Points on a hilly landscape, in no order, each with its height.
From any point a ball rolls to the lowest of the 2 points nearest to it. It stops when none of these is lower. Distance is the straight distance between rows; heights are no part of it.
q_623 h=555: 0 41 20 41 49 20 11 2 -18 12 58 -60 -6 -6 2 -9 69 10 -33 -6 6 37 -15 42 -13 21 -40 33 -25 34 -16 7 8
q_169 h=191: -14 -8 56 -19 -19 -18 -49 -14 24 -22 10 37 27 -17 46 25 19 6 -9 20 17 -14 -23 -33 14 -23 -7 26 -22 -14 44 -57 20
q_878 h=445: -21 13 35 -35 16 -17 -34 -8 1 -19 1 30 -17 -32 56 13 24 32 12 -11 12 -26 -4 -5 -17 6 -17 -1 -23 -51 19 -16 14
q_540 h=530: 39 -24 -22 -18 -20 -36 -25 -11 21 -6 52 -19 4 8 45 -71 -32 -12 -19 -32 -42 5 -7 11 19 -15 23 -24 -5 -60 -25 -35 0
q_242 h=320: -22 30 -43 12 44 16 14 38 -39 9 -67 8 -9 36 -23 -12 9 -52 53 -7 26 18 14 -17 13 19 2 10 41 45 -23 68 26
q_996 h=281: -6 -12 -43 -35 -16 -13 -21 26 -21 -2 -59 52 4 27 -29 -20 -8 -47 39 7 17 -35 -29 -50 42 11 41 14 18 -12 24 17 -21
q_426 h=689: 13 1 -32 28 -9 38 -1 -23 -36 -6 10 -16 9 -13 -115 -18 17 49 -18 82 -5 6 4 -37 11 12 -34 23 23 21 -28 12 -34
q_650 h=682: -27 24 5 -38 40 -9 14 4 -20 -11 -37 24 -40 -25 10 34 10 38 55 -46 24 -6 27 13 -59 11 -50 -34 -6 -18 -25 49 3
q_783 h=190: -16 -35 23 -9 -10 -26 -63 12 -16 -24 -50 90 9 -2 -5 34 4 19 4 -2 45 -45 -22 -75 4 21 37 -2 3 -20 72 -44 8
q_351 h=287: -17 10 -30 13 34 31 -3 28 -30 12 -61 14 -13 26 -52 21 12 -15 40 17 33 11 11 -21 22 -6 -10 12 29 42 -5 53 2
q_885 h=291: -35 -1 -21 -6 26 -23 28 27 -27 26 -61 37 -18 37 1 13 -1 -24 11 16 -23 -11 46 -29 38 11 62 -25 16 52 6 46 -2
q_534 h=673: -14 -7 90 -28 -29 -26 1 -20 40 -1 29 13 46 -20 75 52 -2 -20 -32 29 0 8 -1 11 4 -4 15 21 -18 31 33 -72 31
q_770 h=593: -12 29 55 -44 -22 -26 -15 -34 27 25 39 -48 5 -57 66 40 1 -5 14 -35 32 0 -30 54 -23 18 -8 7 -13 -62 -25 -29 32
q_302 h=486: 2 -7 48 -15 1 -26 2 -31 2 23 39 30 -40 -30 67 19 11 42 -35 17 -55 -26 57 -23 -16 15 12 -60 -44 3 -5 -34 3
q_979 h=383: -13 41 -54 29 50 -11 9 13 -30 11 -27 -14 -21 40 17 -39 13 -53 35 -15 -29 -11 31 -2 24 28 3 -31 26 29 -54 52 23
q_728 h=759: 13 -15 8 -9 -49 3 3 -43 36 -10 64 -39 -4 -60 -34 -17 -21 41 -69 55 -59 1 -10 -27 -41 -1 -25 0 -32 -16 -8 -21 -19
q_285 h=577: -6 16 49 -32 -6 -24 -16 -27 6 15 60 -34 -3 -30 75 7 1 -17 -6 -34 -4 5 -14 76 -11 8 6 7 5 -40 -35 -19 16
q_48 h=418: 8 -8 4 -1 -28 26 -3 -25 22 -13 27 -15 29 -39 -38 -6 3 17 -38 43 -7 24 -44 -2 -1 -44 -26 43 -31 19 31 -41 -18
q_918 h=351: -30 65 -42 38 58 3 6 31 -51 8 -36 -3 -7 39 -28 -21 23 -80 44 -24 8 -24 3 -23 31 36 -11 -3 30 20 -44 49 31
q_983 h=520: -33 -34 11 -21 -2 -35 14 27 11 -28 -54 66 24 20 18 39 -25 -8 -11 -6 21 -6 0 -26 15 -4 54 -4 0 18 68 -14 25
q_545 h=629: 7 -20 38 -28 -42 -16 2 2 42 -38 17 -27 33 6 35 24 -23 -23 -10 -12 20 7 -42 32 -10 -28 1 32 -9 -17 34 -56 23
q_580 h=458: -12 22 -27 -13 47 24 -11 6 -50 -9 -52 4 -38 16 -66 30 17 25 59 -3 21 -22 47 -22 -20 3 -68 -31 25 -9 -30 43 4
q_583 h=656: -10 25 11 12 6 27 2 -2 15 22 36 -64 -18 -24 14 26 41 9 7 -33 29 42 -18 57 -42 -6 -28 37 2 -2 -13 11 -10
q_325 h=532: -19 56 13 28 53 9 -3 -3 -27 6 35 -65 -18 -13 -13 16 86 21 5 -20 7 3 -8 33 -19 14 -78 13 -39 -5 -23 7 3
q_822 h=586: 5 34 -25 23 18 36 -24 -14 -52 -7 -8 -18 5 9 -89 -9 50 33 34 33 13 -11 0 -1 25 -2 -69 6 7 -25 -25 -7 -28
q_219 h=558: 12 -10 19 -28 -20 -31 -22 -16 24 -7 56 -27 -8 -11 69 -20 -16 -10 1 -41 -15 -6 -4 40 -7 -6 1 -14 -1 -67 -26 -24 9
q_241 h=334: -33 21 -11 7 61 -6 33 20 -22 15 -52 32 -21 27 17 30 12 -1 16 -7 -29 4 68 5 18 14 24 -48 30 54 -14 63 18
q_145 h=568: -2 -6 30 -14 -4 -23 -34 12 8 -9 14 41 53 19 35 -17 7 -26 -25 23 12 15 -45 -4 66 -29 40 36 -3 -13 22 -22 30
q_75 h=495: -27 9 -20 10 16 -15 41 30 14 23 -49 11 24 15 29 6 -14 -42 4 -27 1 51 43 41 7 10 53 5 64 60 17 58 18
q_939 h=328: -16 1 -9 -17 3 19 -10 -5 4 -17 -17 3 -16 -13 -14 24 14 31 17 7 7 -13 15 4 -18 -26 -36 -7 -16 -14 14 11 -21
q_438 h=688: -10 26 28 28 -7 19 23 -26 38 62 31 -71 -29 -39 23 56 1 10 49 -74 24 12 17 85 -60 18 8 -3 5 -11 -50 30 24
q_239 h=308: 5 23 27 8 31 -9 3 -8 -19 7 42 22 10 -1 24 -37 17 4 -75 51 -33 9 -24 6 48 11 33 7 -16 24 -15 0 19
q_941 h=316: -51 51 51 13 67 10 2 11 -47 -4 -10 42 1 2 -5 48 86 -5 -3 3 23 -24 -5 13 0 29 -38 8 -41 6 21 15 38
q_745 h=390: 5 13 -44 -27 2 12 -55 1 -27 -26 -36 6 2 12 -49 -50 18 6 59 -3 11 -35 -7 -11 17 9 -33 -5 16 -82 -17 7 -38
q_669 h=370: -9 -18 -24 -16 -25 13 -7 -8 -4 -17 -28 0 -18 -16 -49 36 -10 48 53 -1 7 -27 38 -29 -31 -35 -52 -30 -17 -40 12 1 -32
q_938 h=503: 17 -7 -16 -8 -13 -21 0 0 29 5 22 -28 -42 -12 26 -1 -22 16 46 -57 -32 -20 29 19 -41 -11 -23 -46 -16 -74 -34 22 -19
q_278 h=326: -18 20 25 8 39 -24 33 3 -29 25 -1 46 -6 7 48 12 21 9 -48 28 -57 -9 60 11 50 20 62 -47 -2 56 0 17 20
q_499 h=341: 13 33 2 29 30 1 0 8 -20 12 52 -3 32 20 7 -51 14 -23 -64 37 -15 38 -60 23 51 2 23 40 -2 28 -17 8 19
q_163 h=493: -35 -12 16 -29 3 -38 40 26 11 -15 -45 52 30 1 32 35 -29 -18 -6 -30 34 17 11 31 -13 4 41 7 15 21 49 4 22
q_26 h=192: 4 -11 -8 14 9 27 16 -13 -24 10 -11 18 -18 -16 -65 23 10 33 -26 72 -3 -14 33 -45 14 -15 -2 -10 -11 62 -7 7 -25
q_247 h=236: 8 -24 74 -12 -22 -46 -5 -27 17 3 49 29 14 -16 73 4 -10 3 -66 21 -37 6 28 -21 20 4 47 -29 -15 24 6 -58 20
q_449 h=284: 4 1 -5 -18 -14 1 -23 -15 17 -16 22 -14 4 -24 11 -2 9 23 -1 6 -12 -6 -16 11 1 -37 -23 9 -24 -42 7 -28 -20
q_553 h=508: -5 43 13 5 22 31 -11 -22 -14 7 22 -45 -23 -30 -5 16 57 40 12 11 -13 1 -2 16 -21 -6 -67 0 -34 -9 -22 1 -17
q_924 h=466: -40 11 -4 -20 19 -28 42 42 1 3 -58 53 32 17 26 9 -15 -44 -9 -18 22 35 12 30 21 0 57 30 36 37 34 39 21
q_246 h=232: -8 38 -22 -14 55 -3 -35 11 -33 -20 -2 1 0 19 8 -57 35 -19 22 -29 7 -22 -24 29 16 35 -42 9 -1 -70 -28 13 15
q_249 h=519: 1 3 30 -12 19 4 -11 -29 -14 13 15 42 -38 -28 22 25 27 49 -32 44 -36 -37 43 -38 -5 10 0 -45 -49 25 -2 -21 -7
q_253 h=406: -21 26 11 22 38 7 22 23 -3 20 -5 1 12 21 19 0 25 -25 -24 9 8 42 -1 48 25 -4 21 33 19 45 17 36 14
q_796 h=126: 13 -40 -33 16 -23 17 20 -26 -13 7 -7 1 -20 -20 -87 19 -21 62 -16 58 -15 1 54 -68 -14 -27 -18 -33 -10 40 -17 6 -31
q_911 h=704: -23 23 15 -35 12 -16 29 -9 4 -1 -39 10 -31 -63 21 63 1 42 69 -60 44 -10 -9 5 -77 2 -42 -37 -19 -40 -15 21 -11
q_348 h=238: -31 14 11 -15 6 37 -20 1 -24 -16 -47 45 12 -11 -60 58 52 21 24 32 53 -19 -14 -7 -2 -11 -50 37 -22 11 48 14 -11
q_92 h=373: 10 30 4 32 32 13 5 12 -4 24 50 -30 21 21 25 -39 30 -30 -44 -1 12 62 -32 56 24 12 15 51 13 38 -2 9 8
q_990 h=420: 28 -68 43 -11 -49 -42 12 5 7 -35 -51 31 6 46 63 29 -55 5 -16 -36 2 4 3 -32 -17 23 40 -22 -3 -21 65 -38 38
q_323 h=460: 17 -45 57 -27 -51 -40 41 9 14 -33 -23 5 10 27 58 33 -58 -6 9 -50 10 -8 -2 23 -47 26 37 -17 -3 -16 40 -30 29
q_774 h=529: 19 42 -72 29 16 32 -24 3 -51 1 -26 -39 1 30 -64 -44 19 -30 64 12 6 -11 9 -23 27 17 -41 5 44 -19 -45 21 -7
q_649 h=366: -39 44 24 26 74 -5 37 15 -31 19 -26 43 -8 25 17 35 39 -1 -26 23 -33 -19 55 12 43 31 24 -41 -4 59 -12 30 24
q_781 h=315: 17 -5 -48 -27 -41 -15 -47 21 -39 1 -45 25 -3 27 -21 -55 4 -60 48 2 -1 -46 -39 -55 58 23 35 17 26 -54 3 1 -25
q_152 h=365: -9 -17 -15 7 4 28 18 8 20 -1 -22 -12 -12 -6 -16 30 -5 8 10 -1 17 21 25 4 -18 -42 -20 -7 1 35 12 22 -14
q_674 h=613: -6 22 -7 9 39 36 -13 1 -48 -4 -25 6 -14 13 -60 25 43 26 20 36 14 -25 16 -11 23 -7 -48 -5 -6 17 -15 15 -18
q_893 h=47: 28 -61 -14 18 -50 -1 34 -31 3 0 1 9 -22 -17 -68 26 -38 52 -38 37 -40 -21 53 -80 -25 -12 -10 -61 -45 20 7 -14 -27
q_834 h=364: 15 11 -23 15 -5 18 -5 22 -46 19 1 22 20 28 -40 -34 13 -33 -8 62 -11 -31 -55 -35 67 0 36 31 3 21 -6 2 -29
q_942 h=536: 25 -23 -2 11 -24 -10 36 10 53 -1 -1 -28 -40 -7 0 34 -47 1 49 -64 -9 -20 26 14 -56 -12 -22 -39 -10 -41 -13 16 -6
q_308 h=575: 7 -21 -36 0 -8 -1 24 23 42 -2 -22 -17 -15 6 -1 -10 -52 -34 55 -74 19 21 28 28 -66 -11 -13 -20 42 -11 -15 42 7
q_741 h=702: -12 13 21 9 -2 6 37 -3 40 38 -5 -43 -28 -44 8 64 -16 12 66 -85 39 8 10 57 -83 4 -9 -9 18 -13 -39 48 15
q_789 h=672: -14 33 28 18 16 18 11 0 14 43 44 -71 -21 -12 31 27 32 7 19 -65 25 42 3 80 -47 33 -6 17 23 14 -31 30 9
q_356 h=478: -13 -10 23 -39 1 -34 -65 -5 -8 -29 -4 40 -1 -10 46 -29 4 32 16 -31 19 -34 -22 -33 -2 9 -14 0 7 -77 20 -27 8
q_874 h=728: -16 -17 21 -10 -12 -18 22 20 29 -6 4 -14 39 19 38 7 -31 -50 -22 -40 23 35 -9 75 -1 -13 36 33 37 17 22 -10 22
q_907 h=182: 1 6 -18 -39 19 -25 -39 5 -1 -19 6 9 -3 8 42 -59 -2 -8 24 -34 1 -13 -14 21 1 4 -13 0 10 -79 -15 9 5
q_273 h=311: -6 13 -2 10 8 32 -6 45 -57 14 -42 55 22 27 -62 39 51 -33 26 55 51 -58 -44 -29 50 22 -2 19 22 13 30 28 -19
q_609 h=583: 14 45 -54 40 23 19 -4 14 -48 16 1 -20 5 36 -36 -62 14 -57 15 32 -12 -16 -31 -26 53 20 0 26 23 28 -44 18 -9
q_224 h=277: -24 24 18 -7 36 36 -7 31 -45 -7 -63 71 14 12 -53 56 50 -8 28 29 65 -32 -19 -15 8 16 -13 17 -6 22 43 39 1
q_726 h=240: -10 -44 -16 -24 -18 -14 -33 17 -11 -22 -52 63 4 17 -24 10 -14 -4 15 -4 32 -36 -11 -61 34 3 33 1 0 -25 51 -19 -7
q_105 h=560: 11 56 -52 58 22 27 -13 13 -58 7 15 -27 28 21 -80 -49 39 -37 24 24 8 -20 -33 -19 49 28 -44 18 22 -17 -46 -1 -23
q_520 h=312: 19 -7 -15 28 -12 27 18 0 47 11 52 -45 22 4 8 -30 -32 -26 -55 -10 21 64 -31 47 -6 -21 28 42 28 49 0 -22 -7
q_818 h=276: -17 40 21 -21 42 10 -41 12 -33 -25 -7 36 11 1 -2 -18 57 11 22 -15 32 -22 -43 16 4 24 -48 26 -20 -61 8 7 13
q_992 h=272: 5 18 -11 22 30 -3 12 -10 -16 8 56 0 -8 -4 -11 -42 1 12 -91 65 -57 -6 -12 -13 33 37 25 2 -8 35 -38 34 14
q_740 h=446: 4 -19 58 -7 -23 -47 -35 -42 15 13 31 21 -21 -23 82 19 -2 35 -21 1 -34 -36 28 -57 -13 10 1 -40 -34 -31 16 -72 9
q_515 h=433: 28 -33 13 52 -36 33 56 16 61 17 15 -48 -20 1 -7 33 -59 -3 33 -47 -8 4 32 41 -59 -23 18 -13 15 29 -23 3 5
q_839 h=632: 14 9 -54 46 23 62 19 10 -21 16 17 -44 -8 1 -40 -38 -8 7 -5 29 -2 56 12 -38 17 29 -20 14 32 70 -55 34 3
q_690 h=378: 4 16 61 -9 20 -25 -29 -23 -15 5 58 15 -1 -8 82 -24 26 13 -35 20 -31 -6 2 17 29 9 9 -15 -14 -21 -24 -29 22
q_665 h=756: -28 14 18 -30 18 -11 20 9 4 1 -13 -4 -4 -18 27 24 12 -7 19 -55 50 31 -20 63 -47 0 -16 29 16 -9 7 25 5
q_511 h=348: 8 -3 -2 32 1 54 17 3 27 11 40 -44 7 -24 -16 -9 4 6 -49 10 17 73 -14 15 -16 -11 -1 46 15 68 -3 4 -12
q_291 h=713: -18 -12 41 -7 -20 -19 36 2 33 4 14 0 28 2 47 39 -18 -29 -34 -9 -2 22 12 63 -3 -18 45 8 12 39 33 -26 25
q_651 h=544: -6 -1 -43 4 6 -5 -2 19 32 0 -11 -18 15 21 25 -34 -24 -55 12 -35 20 47 -6 40 -5 -12 19 25 48 8 7 30 6
q_429 h=479: -6 34 23 -27 12 1 -19 -28 -3 7 28 -23 -30 -42 50 15 45 38 10 0 -18 -26 1 18 -22 2 -42 -15 -35 -50 -15 -12 -3
q_949 h=411: -12 -9 52 -24 -3 -40 -31 -20 6 -3 29 25 -7 -14 81 3 7 20 -19 -1 -12 -21 19 -12 8 -4 12 -17 -15 -35 10 -40 20
q_133 h=221: 21 -45 -46 30 -29 22 32 1 31 4 10 -29 7 -11 -54 -24 -55 4 -53 50 -17 30 5 -44 5 -17 26 5 15 66 1 12 -16
q_11 h=798: 31 -45 6 -4 -54 -14 -5 -31 16 -16 28 -6 -10 -18 6 -14 -25 47 -32 6 -51 -13 6 -47 -11 -11 -12 -33 -47 -42 17 -72 -20
q_529 h=528: 26 -37 -12 -13 -31 -51 37 17 27 -8 -20 -4 18 29 35 -34 -72 -56 23 -80 -2 11 12 47 -44 15 39 -21 29 -33 10 11 23
q_806 h=280: -34 33 34 -8 29 28 -5 -7 -19 2 -15 23 -6 -10 -12 53 70 19 2 30 23 0 -3 10 -12 -2 -39 27 -42 27 35 6 5
q_549 h=604: -2 13 -23 43 41 42 8 16 -13 19 -3 -30 -14 17 -15 -11 24 -2 6 10 9 45 15 4 8 -1 -19 5 25 61 -24 36 2
q_140 h=611: -10 -8 49 -42 -42 -28 -7 -15 30 -23 21 -37 23 -24 55 21 -26 -16 12 -40 38 4 -50 52 -31 -2 -4 20 0 -49 -3 -37 28
q_517 h=579: 40 10 -22 1 -34 -1 -11 -25 35 -10 72 -59 -5 -32 15 -48 -24 15 -12 -17 -39 12 -22 31 -30 -22 -24 -7 -10 -65 -41 -25 -36
q_202 h=566: 20 -8 -17 18 -18 14 30 21 53 2 -7 -51 -28 -17 -16 22 -50 -6 77 -75 20 18 17 25 -78 -14 -43 -7 21 -37 -31 34 -5
q_923 h=401: 14 -27 -11 34 -10 26 32 16 43 10 6 -31 -17 3 -1 15 -32 -10 12 -24 -4 23 36 16 -34 -33 -2 -26 21 33 -14 19 -6
q_600 h=650: 15 -33 68 -25 -56 -16 8 -16 41 -30 1 -16 34 11 60 54 -21 -10 -14 12 8 -5 -25 8 -26 -9 15 16 -27 14 42 -72 34
q_97 h=660: -27 20 8 -34 56 -3 -2 10 -31 -25 -49 54 -23 -3 14 12 23 18 34 -26 29 -20 10 2 -21 17 -19 -19 -3 -14 -5 38 6
q_217 h=132: 11 -23 -21 -29 -7 -35 -56 2 3 -11 -3 16 -3 17 27 -59 -9 -7 7 -28 -7 -23 -4 -29 28 -1 10 -8 1 -83 4 -17 1
q_138 h=376: 29 -73 25 -6 -59 -20 -11 -4 20 -41 -43 16 14 58 30 25 -37 14 -23 -5 -2 -1 -19 -51 11 0 22 -7 -25 -14 75 -58 24
q_722 h=283: -7 0 47 -6 8 -35 20 -7 -4 16 22 41 4 -10 60 14 6 10 -56 22 -41 8 44 18 33 2 55 -30 -8 43 18 -16 15
q_969 h=640: -7 6 -15 12 -18 34 1 10 49 15 23 -76 0 -9 -2 13 10 -9 21 -63 52 56 -30 54 -47 -16 -25 54 19 -6 -4 5 -10
q_316 h=723: -27 17 2 -34 -7 9 20 -9 19 -11 -46 -18 -8 -61 -22 69 0 44 66 -34 47 -12 -22 -6 -73 -11 -69 -3 -30 -43 11 7 -20
q_172 h=494: 9 33 -55 5 29 30 -18 7 -57 -2 -39 -27 -22 28 -87 -2 12 12 82 9 13 -7 42 -23 -1 0 -71 -17 47 -22 -45 19 -2
q_196 h=428: 7 13 -43 -10 6 15 -38 1 -14 -13 -14 -6 16 15 -28 -44 11 0 21 8 4 -3 -16 8 27 -15 -25 14 0 -36 -8 7 -21
q_556 h=738: -2 1 3 -8 -28 21 -14 -50 0 -12 38 -4 9 -52 -64 -19 16 57 -37 77 -40 -14 -2 -33 -19 -1 -37 1 -33 -16 -2 -21 -35
q_899 h=455: 27 -14 -20 4 -37 8 -26 -18 8 -16 31 -6 46 -15 -52 -55 -11 13 -45 53 -9 21 -60 -11 42 -29 -1 43 -10 -6 14 -33 -23
q_852 h=692: -33 -1 76 -27 -16 -40 6 7 17 -10 3 46 49 -8 70 49 -5 -22 -33 8 6 15 21 27 17 -1 41 17 1 26 51 -38 38
q_739 h=279: 19 -43 43 -10 -38 -31 -9 -33 22 -11 37 23 16 -7 39 -10 -22 19 -73 30 -34 -2 -2 -54 21 -5 24 -19 -33 9 24 -74 17
q_232 h=214: -4 -40 -11 -5 -21 -15 -12 11 -30 23 -27 53 -8 35 -9 5 -8 -22 -12 30 -20 -35 0 -75 72 7 75 -7 -8 17 26 -17 -21
q_761 h=350: 17 19 -37 -25 -1 -8 -57 17 -44 -15 -31 25 -1 21 -25 -64 32 -32 48 7 7 -63 -27 -37 52 37 -2 -6 26 -82 -10 -2 -21
q_652 h=715: 16 15 -8 6 -3 31 -21 -27 -38 -8 17 16 11 -21 -69 -15 36 42 -25 70 -13 -24 -8 -23 27 4 -31 4 -18 6 -9 -11 -36
q_644 h=252: -21 -27 -32 0 -13 -12 21 29 -32 26 -48 41 -22 41 -19 18 -13 -37 5 34 -30 -22 23 -64 55 3 79 -6 4 68 12 17 -31
q_999 h=173: 20 -31 -26 -8 -23 -20 -22 4 -17 9 5 27 4 20 -8 -47 -13 -17 -23 29 -37 -19 -28 -54 72 -5 62 5 -10 -3 1 -26 -19
q_964 h=547: -17 -29 26 -20 -17 -28 -15 22 16 -27 -26 56 50 26 29 12 -14 -22 -17 15 26 7 -38 -25 49 -19 50 30 -3 6 59 -33 35
q_185 h=740: -19 10 7 -35 -10 -2 17 -3 25 -11 -26 -20 -4 -42 8 42 -2 15 40 -52 50 8 -43 29 -61 -12 -45 24 -12 -34 12 4 -8
q_340 h=557: 19 -17 -48 -10 -16 -27 3 9 40 -7 4 -27 5 21 27 -50 -42 -57 16 -55 1 19 4 42 -19 -12 17 -6 28 -36 -4 10 8
q_613 h=779: 33 -28 31 -16 -54 -20 6 -43 33 -7 63 -25 -6 -48 16 -12 -33 36 -61 24 -62 -24 -4 -44 -37 4 -7 -27 -50 -29 -8 -63 -2
q_625 h=382: 17 -16 -2 19 -23 30 23 -16 38 0 38 -32 5 -33 -22 1 -16 13 -49 21 -4 28 -10 8 -29 -34 -8 17 -9 46 5 -16 -19
q_279 h=468: 15 -6 -40 -16 13 -16 -22 1 2 2 -4 0 -38 12 17 -34 -8 7 33 -29 -31 -15 37 1 -11 -9 -16 -50 -6 -52 -29 32 -17
q_67 h=310: 3 15 -14 32 30 20 12 -10 -37 4 26 -5 -12 -8 -65 -26 10 17 -61 76 -31 -18 -6 -36 28 29 -5 -1 0 44 -38 37 -7
q_477 h=603: 36 -9 -10 0 -41 -1 0 -2 54 -11 42 -66 -1 -2 19 -16 -40 -4 12 -48 -8 0 -23 52 -36 -31 -19 6 0 -59 -18 -26 -15
q_812 h=425: 20 22 -65 3 19 -18 -16 -3 -23 12 -26 -15 -40 37 7 -57 -9 -31 45 -22 -37 -13 46 -19 5 10 -1 -55 18 -22 -54 50 6
q_193 h=496: 20 -38 23 11 -37 -28 56 10 41 12 -2 -20 9 24 27 17 -70 -34 22 -75 -17 -9 43 70 -43 16 53 -27 28 0 2 13 26
q_533 h=742: -21 -12 11 6 -18 -8 42 20 34 1 -10 -17 33 7 24 10 -43 -49 7 -77 37 44 1 86 -47 6 35 30 54 24 14 14 19
q_206 h=521: -30 -12 -15 -34 21 -26 33 20 4 -14 -62 53 3 -4 11 8 -24 -11 28 -40 32 14 16 6 -30 -1 27 -17 15 10 23 32 1
q_28 h=624: 3 0 -3 17 -33 23 7 1 46 12 41 -67 -4 4 20 2 -30 -21 21 -65 23 22 -17 76 -41 -16 -2 27 24 -16 -26 -3 -7
q_228 h=336: -3 11 -9 4 -14 27 -10 41 -38 20 -34 45 30 36 -45 8 20 -44 13 56 29 -30 -61 -27 60 -9 30 42 13 24 28 20 -17
q_311 h=755: -27 12 14 -4 13 6 28 20 17 19 -1 -26 12 -2 26 6 10 -31 16 -75 55 59 -5 84 -52 22 10 41 50 18 2 39 11
q_851 h=438: -32 10 13 -6 20 -4 11 27 -1 3 -35 50 26 17 10 26 9 -25 -17 22 19 19 -10 18 34 -17 46 25 5 36 52 24 21
q_489 h=491: 20 16 -42 27 -12 30 -24 -10 -5 -6 44 -34 37 -7 -58 -72 0 17 -40 48 -9 40 -51 -1 24 1 -23 51 9 -3 -14 2 -36
q_682 h=551: 4 -14 54 10 -31 2 65 -21 55 36 2 -18 -17 -26 28 84 -23 6 5 -6 -20 -29 43 27 -62 0 24 -40 -35 47 17 -29 9
q_306 h=549: 3 -37 -31 -15 -1 -19 46 24 26 -15 -59 15 2 19 -1 0 -54 -31 41 -58 27 15 15 9 -50 -9 7 -22 20 1 18 34 2
q_977 h=421: -3 -9 -45 -18 6 10 -14 7 -25 -3 -49 2 -35 7 -63 24 -25 31 74 -10 12 -7 59 -32 -33 -27 -51 -37 25 -21 -21 34 -7
q_719 h=243: -3 -11 -30 14 19 30 11 10 -23 17 -45 13 -17 11 -46 32 -3 9 14 45 12 5 43 -35 25 -29 10 -9 13 69 -7 30 -11
q_399 h=347: 24 17 22 -5 33 -16 -31 -18 -24 0 59 13 -7 -9 39 -63 15 21 -56 37 -47 -23 -7 -13 41 23 13 -21 -18 -20 -38 -23 15
q_833 h=638: -31 30 6 -6 58 16 -6 15 -39 -7 -42 46 -25 18 -23 33 40 9 13 15 15 -31 24 -1 13 16 -7 -14 -13 10 4 35 7
q_264 h=554: 25 23 -17 3 -10 16 -21 -30 2 -11 64 -50 2 -33 -19 -55 2 43 -32 17 -43 21 -22 13 -20 -5 -36 13 -10 -44 -33 -12 -41
q_891 h=606: 13 25 -58 51 24 23 12 6 -21 18 19 -31 5 20 -19 -66 -2 -29 -13 29 -17 33 -26 -26 38 24 7 31 21 56 -39 33 -11
q_221 h=194: 12 -44 -44 10 -17 -14 23 -10 -7 28 -12 14 -27 14 -30 -10 -33 4 -35 25 -39 -3 37 -58 29 -11 44 -42 -22 39 -2 8 -25
q_199 h=125: 10 -35 10 -9 -34 -33 -54 10 1 -4 -6 43 24 33 14 -31 -13 -21 -14 10 -4 -21 -43 -69 77 -9 54 9 4 -36 29 -47 6
q_786 h=661: 17 -7 -55 43 -7 52 2 -4 -28 8 6 -42 5 -9 -87 -22 -11 31 2 55 7 45 15 -42 14 3 -28 24 41 49 -41 14 -22
q_7 h=524: 22 30 -45 29 11 28 -19 -27 -14 -12 46 -54 3 -8 -57 -65 3 31 -27 30 -28 31 -14 -7 3 18 -43 12 13 -13 -45 19 -35
q_815 h=467: 34 -2 -60 3 -10 4 -25 -13 1 -5 19 -19 3 9 -21 -63 -17 3 -4 8 -29 13 -2 -6 21 -24 -5 -7 0 -21 -25 0 -38
q_354 h=580: -1 28 8 52 54 36 8 11 -26 17 19 -18 7 8 -29 -3 57 6 -30 25 14 34 -15 10 19 0 -20 29 -12 63 -4 20 5
q_451 h=559: 11 37 -41 25 21 31 -32 -25 -38 -16 16 -41 2 11 -69 -59 35 23 26 17 -12 5 -6 7 13 8 -66 7 4 -50 -43 -4 -45
q_946 h=498: 40 -25 -42 -7 -25 -20 -16 -20 17 -6 44 -19 2 -6 -5 -75 -35 10 -41 9 -46 7 -14 -25 20 -15 15 -19 -11 -40 -20 -27 -24
q_418 h=127: 31 -49 -17 19 -19 -6 36 -14 20 15 15 -12 -30 -10 -33 2 -40 26 -35 12 -42 0 50 -40 -22 -18 8 -50 -25 37 -10 10 -20
q_307 h=550: 4 19 21 6 36 23 -8 -20 -42 1 -1 46 -26 -13 -24 17 44 30 -29 62 -19 -54 28 -34 29 16 -2 -34 -40 28 -2 -7 -12
q_991 h=492: 21 -39 42 -15 -51 -27 26 -8 37 -6 13 -22 -5 9 47 34 -41 -2 6 -32 -12 -24 5 31 -32 -1 21 -25 -20 -30 21 -38 25
q_883 h=465: 39 -33 27 42 -48 -11 46 1 55 22 23 -50 -22 17 18 18 -68 -14 38 -65 -27 -21 36 70 -49 6 37 -14 7 3 -25 3 18
q_119 h=523: 2 -19 29 -2 -26 -1 32 -15 40 7 16 -11 -12 -18 35 48 -16 3 -17 -7 -18 -17 19 24 -36 -21 11 -25 -27 17 14 -30 4
q_808 h=137: -21 -15 39 -21 -17 -20 -65 7 9 -36 -23 66 25 -16 10 24 9 23 11 3 38 -31 -40 -44 4 3 -6 20 -5 -28 65 -47 12
q_149 h=581: -17 -21 33 17 -8 16 59 -5 42 16 -22 8 -21 -16 3 89 -18 17 -11 11 -13 -4 60 -6 -48 -32 5 -43 -22 79 33 -4 -2
q_134 h=267: 22 -29 -48 37 -16 24 28 10 41 3 22 -37 22 -1 -22 -41 -47 -25 -53 28 -6 53 -23 -6 10 -17 34 34 31 64 1 4 -14
q_848 h=346: 10 22 -11 27 29 12 4 6 -54 11 13 24 2 18 -37 -24 20 -7 -32 62 -23 -42 -26 -33 60 20 17 -1 -12 28 -24 5 -9
q_809 h=327: 42 -63 36 -4 -61 -15 -13 -27 28 -30 0 4 22 17 21 14 -21 24 -42 24 -24 -10 -15 -61 8 -12 14 -12 -45 4 54 -88 11
q_756 h=193: -26 -4 9 -28 -4 7 -32 13 -7 -33 -46 69 14 -14 -26 33 21 17 25 9 53 -27 -33 -21 2 -6 -7 30 -14 -15 61 -7 -6
q_79 h=239: -9 17 31 -21 -7 17 -38 -20 3 -6 14 22 10 -27 13 20 44 25 -4 33 1 -13 -26 -6 6 -23 -33 29 -39 -13 26 -38 -4
q_360 h=313: -41 48 39 -13 67 -10 1 7 -44 -13 -3 20 -1 -8 16 17 72 8 7 -32 38 -9 -27 31 -13 39 -48 16 -27 -27 5 15 34
q_342 h=522: -13 24 -37 22 18 14 18 28 18 20 -21 -21 16 27 33 -29 1 -58 19 -35 19 71 15 45 4 16 34 26 64 42 -1 52 22
q_181 h=67: 22 -48 3 -9 -31 -42 -45 -12 14 -12 15 11 7 21 33 -42 -28 3 -27 -11 -24 -7 -7 -48 49 -16 25 -15 -17 -50 15 -58 3

Where does a ball stop that starts at each point below?
q_533 -> q_808
q_316 -> q_133
q_789 -> q_133

For each start below, name every point that the ball comes to, in order.
q_311 -> q_533 q_874 q_291 q_852 q_534 q_600 q_545 q_140 q_770 q_285 q_219 q_540 q_946 q_815 q_196 q_745 q_761 q_781 q_996 q_726 q_783 q_808
q_665 -> q_185 q_316 q_911 q_650 q_97 q_833 q_674 q_822 q_451 q_7 q_489 q_899 q_48 q_625 q_511 q_520 q_134 q_133
q_438 -> q_789 q_583 q_969 q_28 q_477 q_517 q_264 q_7 q_489 q_899 q_48 q_625 q_511 q_520 q_134 q_133
